Points, in no order, along strands that fork, close into loops and pass close to each other.
In the rows, 128 means zero.
Two points are linked if the straight distance between their rows is under 91.6. Some points are linked to none.
noza: [146 207  97 140  84 133 181 154 117 112 115 123  85 118 166 141 125 124
 144 114  63 141 115 129 136  94 142]
danit: [156 149  92 147 143 155 139 135 171 143 109 142 135 119 134 135 166 141
  91  69 117 136 129 155 145 120 128]
kare: [147 178  91 180  76 124 189 137 115  91  89 152  70 132 185 162 148 127
 133 130 103 172  86 116 119  99 145]
genis: [ 97 116 147  72  93 112 136 112 104 129 184 156 171 165 127 101 122 150
 123 213 133 114 186 103 129 135 116]
zopo: [177  77 169 110 154  65  75 128 174  91  73 107 204 117 106 155 158  70
  91 110 168  91  67 127 137 129 139]
fub: [ 66  77  99 116 170 130 126 120 106 144 153 131 105 154 111  48 116 138
 143 129 155  95 167 143  93 165 130]
megon: [ 99 130  72 144 133 165 163 152 120 155 134 115  84 153 148 115 114 120
  98  84 104 161 110 150 116 128 127]
dos: [ 97 102 146  82 113  71 136  86 138 120 168 159 154 144 119  92 133 136
  69 184 123  71 167 129 150 149 116]
met: [111 106 154  94 132 126 108 107 144 143 168 141 171 133 114  97 137 132
  91 156 135 124 166 127 142 150 107]
tekog: [ 79 158 156  85  80 108 131 114 108 143 188 146 126 137 135 105  75 132
 161 179 106  87 169 131 110 136 128]
Nos: [181 169 119 133 122 162 122 140 175 133 115 167 133  94 142 160 144 166
 164 111  93 136 138 119 139 134 132]
setir: [165 192 159 125  79 165 129 142 145 122  98 140 101  90 158 160 158 188
 143 117  92  61 130 140 151 117 168]
tiz: [165  55 174  81 141 112  77 110 159 121 106 111 210 125  98 141 182 126
  76 172 177 111  85  89 141 125 132]
kalur: [ 90  38 135 106 131  98 118 116  82  94 130 116 170 168 100  86 170 125
  71 176 190  86 177 107 111 125 143]
nokom: [159  84 174 123 155 101  87 120 169 120 100 101 200 111 104 134 162  86
  73  94 167  97 102 141 140 127 129]
saso: [ 69 107  86 139 133 139 129 107 129 165 145 128  65 133 137  98 109 160
  98  92 132 125 122 164 118 166 146]
Tor: [180 170  81 140 136 162 169 147 186 105  80 144 117 112 171 176 170 189
 183 137  91 115 139 105 101 103 158]
bup: [162 167 120 150 138 130 133 133 126 129 124 142 126 103 127 154 117 121
 158 113 103 182 118 120 152 120  95]
vinun: [212 104 117 129 159 170 110 136 218 128  99 188 150 111 132 157 155 159
 188 129 121 117 147 107 149 147 152]
mupuf: [126 188 151 145  56 108 160 126  69 109 104 110  46 112 169 168 108 135
 170 135 110 122  77 135 183  90 163]
Sedek: [198 152 103 163 166 153 139 159 157 121  90 152 143 111 132 184 139 127
 187 108 121 168 126 102 143 109 112]
birod: [192 107 125 139 176 149 105 142 197 133  89 144 174 114 118 153 171 124
 120  76 159 118 126 133 156 129 132]
fabo: [124 131  94 163 152 174 152 150 112 145 118 102 115 157 132 136 122 106
  98  61 131 177 101 146 115 116 119]
desak: [142 134 135 142 157 166 113 147 137 147 126 106 164 122 112 138 133 107
 105  82 140 151 130 139 126 116 105]
sav: [159  75 178  81 139 129  96 117 157 132 134 128 204 127 107 126 170 127
  81 161 151 121 127 105 149 130 109]
kom: [106  53 146 107 114 110 105 118  85  97 121  95 186 162  89 112 173 146
  68 193 195 108 161  92 106 115 150]
pim: [ 92 106 125 151 171 144 112 129  86 143 143  95 118 141 100 113  90 100
 139 117 160 168 132 132 105 140  98]
vuki: [106 182 145 114  85 126 129 124 112 145 166 135  96 106 136 130  84 136
 158 140  92 129 138 145 135 134 125]
teki: [155 198 146 132  76 131 133 136 115 117 117 142  94  87 154 171 116 161
 183 127  80 129 108 125 150 123 140]
pasud: [139  60 172  95 129 104  78 105 138 114 108  94 208 130  90 134 178 131
  65 179 188 121  95  92 123 127 144]
lisug: [ 74  73 129 154 190 160 116 132  90 151 122  67 128 156 107 104  94 122
 121  78 168 139 121 151  80 147 139]
Fuz: [ 85 133 156  74  82 110 135 103 116 140 187 159 151 147 131  97 105 149
 130 196 122  84 183 122 120 143 126]
mur: [172 102 154 139 169 130  90 131 183 133  90 110 189 112 105 150 167 104
  95  69 171 106 109 144 144 125 138]
Rosez: [112 153  88 135 117 159 153 141 134 156 140 125  94 132 138 117 124 131
 101  86  96 146 129 152 124 123 128]
Popon: [ 73  73  97 148 188 162 131 133  99 161 127  84 106 160 118  91 101 132
 111  73 151 138 118 152  97 150 135]
kofe: [ 82  88 139  97 134 117 120 104 114 132 169 137 154 153 111  73 136 129
 105 164 158 104 187 133 119 149 116]
zil: [110 107 156  86 115 112 131 130  80 114 170 131 172 161 113 107 116 122
 138 211 141 139 179  98 124 120  92]
kud: [164 164  80 154 130 158 150 137 175 134  95 152 120 120 148 154 177 165
 110  86 117 138 127 141 131 123 143]
Feb: [133 145 112 134 140 164 135 142 144 151 138 122 137 124 126 125 133 120
 106  87 108 146 140 152 135 120 110]
domi: [ 72 112  83 134 158 132 137 132 101 158 153 115  65 151 127  92  78 124
 156 125 130 150 123 136  98 149 115]
nizo: [170 175  83 150 114 163 161 145 179 117  84 148 106 117 174 167 181 183
 134 117 103 132 129 123 106 111 154]
Ruz: [178 147 140 117 127 155 108 134 178 141 136 167 152 100 129 148 143 147
 147 117 101 144 141 121 149 144 118]
setab: [148 154 143 131 144 129 121 132 125 138 145 133 149 112 118 136 110 103
 149 127 106 170 136 122 150 124  83]
fiv: [203 111 154  98 134 159 109 131 197 132 128 185 171 108 126 148 153 146
 172 133  99 117 140 101 154 149 130]
vope: [102  82 137  93 146  50 127  94 122  85 150 139 169 158 114 100 138 111
  52 184 133  78 154 126 153 133  95]
gav: [113 121 120 159 164 161 139 159  95 145 120  71 119 146 106 132  92  80
 111  71 138 156 103 140 103 110 112]
ref: [179 207  90 148 111 129 181 151 136  97  94 132 111 107 165 161 147 145
 179 124  64 139 120 110 132  95 136]
seli: [ 93  79 166 142 142 136  99 139  86 120 137  72 162 147  94 103 115  90
 119 134 180 126 154 120  58 136 127]
Mes: [ 78 134 116 103 127  75 146 122  85 129 174 156  82 154 115  68  74 101
 217 186 127  84 160 121  99 119 123]
pirot: [ 86 109 110 107 152  96 141 142  76 123 171 153 103 164 111  56  95  96
 198 175 141  95 176 111  92 124 108]
tizem: [184 173 101 162 145 135 152 140 140 123 102 151 123 106 140 169 133 128
 168 107 106 181 116 112 149 108 107]
deg: [140 123 162 145 153 161  97 146 132 144 124  85 175 121 104 147 128  94
 101  79 161 145 117 135 101 118 118]
bal: [ 76 154 136  96 103  95 138 118  97 134 185 142 100 140 123  89  70 117
 184 176 112 100 165 130 104 132 121]
buk: [ 75  90 105 108 165 124 129 151  88 135 167 140 103 166 109  53 101 111
 181 149 153  92 174 123  82 135 111]
Tas: [121  89 142 146 183 104  92  95 141 120 103 101 167 128 102 121 141 103
  72  77 163 124 106 172 154 147 133]
gumar: [109  80 142  94 159  49  99 106 121  66 122 120 187 158 105 126 146  89
  57 176 137 104 119 129 151 128  94]
vesor: [ 85 137  94 136 132 123 142 124 102 151 159 120  60 137 132 106  71 114
 155 131 113 156 121 138 118 135 114]
vavov: [121 122 157 167 157 149 113 147 101 138 124  68 145 131  98 146  95  81
 117  82 160 155 103 133  87 118 113]
bip: [135 204 152 139  62 107 149 123  86 116 118 119  68  94 156 162  97 141
 182 130  88 116  91 131 176 108 146]
bubu: [137 153 120 147 102 142 107 109 169 148 128 163 105  96 137 143 147 175
 100  98 120 133 123 147 146 158 143]
vore: [191 192  96 140 123 142 171 154 161  95  94 139 122  97 161 171 150 162
 195 123  65 119 137 102 124 103 141]
niral: [163 200 163 122  72 157 127 146 123 118 112 143 102  87 157 173 129 179
 184 124  85  96 119 124 144 123 154]
Vunu: [130 182  89 132  95 158 167 151 134 141 131 129  90 123 153 130 133 130
 115  97  75 142 131 146 125 109 136]
reru: [ 89 144  93 143 106 104 158 119  96 149 144 121  29 130 147 119  66 118
 159 141 109 150  92 134 130 121 131]
nituz: [126 186 150 136  75  73 158  93  98 132 143 114  76  94 140 125  75 129
 185 142  92 119 100 132 186 117 145]
Koz: [105 190 161 115  73 104 129 114  99 136 159 129  90 106 138 135  67 134
 181 155  92 113 124 138 146 131 133]
keva: [115 169 100 157  88 108 166 119 100 138 130 130  44 122 151 138  88 122
 146 129 100 167  91 134 146 113 134]
Tova: [163  69 160  88 153  55  64 120 152  76  76 102 210 129 106 163 155  78
  86 152 166 106  48 115 134 130 136]
dit: [126 145  73 160 101 162 178 147 145 133 107 137  87 155 173 132 167 138
  78  77 107 153 106 148 105 118 151]
Sase: [124  58 159 107 108 102  91 109 115 101 111  83 206 143  84 128 176 146
  59 193 196 113 119  90 100 118 154]
moku: [130 170 140 162  53 103 188 126  82  97  94 115  37 125 191 145 123 123
 147 137 109 129  70 127 173  80 169]
figol: [134 158 109 181  60  96 205 120 103 101  91 139  45 132 188 134 130 116
 133 137 107 162  70 119 151  89 161]
dofe: [114 108 166 118 143 135 103 136  98 131 155  99 170 135 104 116 114  93
 125 156 151 150 154 114 111 124  89]
Pibul: [127  76 158  97 164  55  71 108 130  68  98 107 200 141 100 143 153  85
  68 158 147 115  84 131 148 132 113]
bere: [122 142 101 160  94 145 121 109 155 139 106 156  74 105 152 149 153 177
  83  89 130 136 102 155 141 147 157]
veref: [129 175 136 126  89 152 114 123 141 151 146 149  98  96 142 146 117 165
 133 119  98 139 132 140 136 144 134]
Libo: [ 97 134 141 104 118 133 114 112 125 152 174 140 133 126 122 101 107 135
 126 151 121 138 168 138 125 155 113]
moni: [203 108 140 131 170 169  98 159 194 138  90 145 179 117 120 164 163 123
 152  94 157 125 132 115 142 124 132]
kiduk: [101 110 151 135 158 126 106 134  85 130 149  99 139 133  98 111  97  84
 142 150 158 167 150 122 107 134  90]
vopa: [ 82  79 157 156 167 154 102 134  89 132 124  60 147 147  93 106  98 101
 121  94 175 126 128 141  57 144 144]
lutup: [ 94 122 153  94 107  55 120  78 142 114 156 160 127 122 117 104 122 130
  72 173 116  62 148 141 152 163 118]
Ramo: [199 143 103 138 148 167 126 142 200 128  97 177 138 104 139 167 155 169
 188 118 112 127 146 108 137 133 142]
peza: [ 90 126  97 155  95 148 125 107 135 156 128 142  61 120 153 133 131 175
  84  88 132 140 102 159 126 154 158]
tegek: [ 65  85  76 138 178 152 144 143  96 161 138 100  78 161 134  88  88 133
 141 100 135 141 112 137  91 149 124]
neti: [140 169  89 175 101 119 168 123 110 122 111 146  74 118 155 155 115 122
 140 118 102 189  89 122 143 110 123]
Vadu: [149 126 172 118 141 141 109 142 123 132 148 115 182 117 111 135 122  94
 133 142 126 158 141 116 130 119  83]
rasu: [ 80  50 127 100 144 112 128 121  84 107 150 138 149 168 103  61 156 123
 107 167 182  86 194 117 108 136 136]
Rir: [153 106 163  92 137 136 102 116 171 140 148 153 182 118 118 120 156 134
 100 143 125 131 142 122 156 145 108]
Kezev: [207 135 122 149 171 165 119 169 168 126  85 142 164 116 120 185 145 115
 179  98 147 150 127 101 130 109 120]
kibu: [ 65  98  99 120 152 127 119 106 125 156 164 131  88 138 120  72 108 144
 119 118 140 104 156 153 109 165 135]

A tip is a point with one link. Name the tips that can be reached along the links from each point below, in the order of the rows.
domi | setir, zil, seli
vope | pim, lutup
rasu | Libo

How many points has the smallest loop of links through each point below? Write 0 if it is on no loop.
sav | 10
Feb | 8
kud | 10
Nos | 5
bere | 0

A piece is two or more points that can be reached from each other along the links. Count, over all rows, the pieces, the separate loops (a circle has one, a figure eight two, a Y none), the forks (points with three links) and the tips (points with one).
pieces | 5
loops | 4
forks | 4
tips | 6
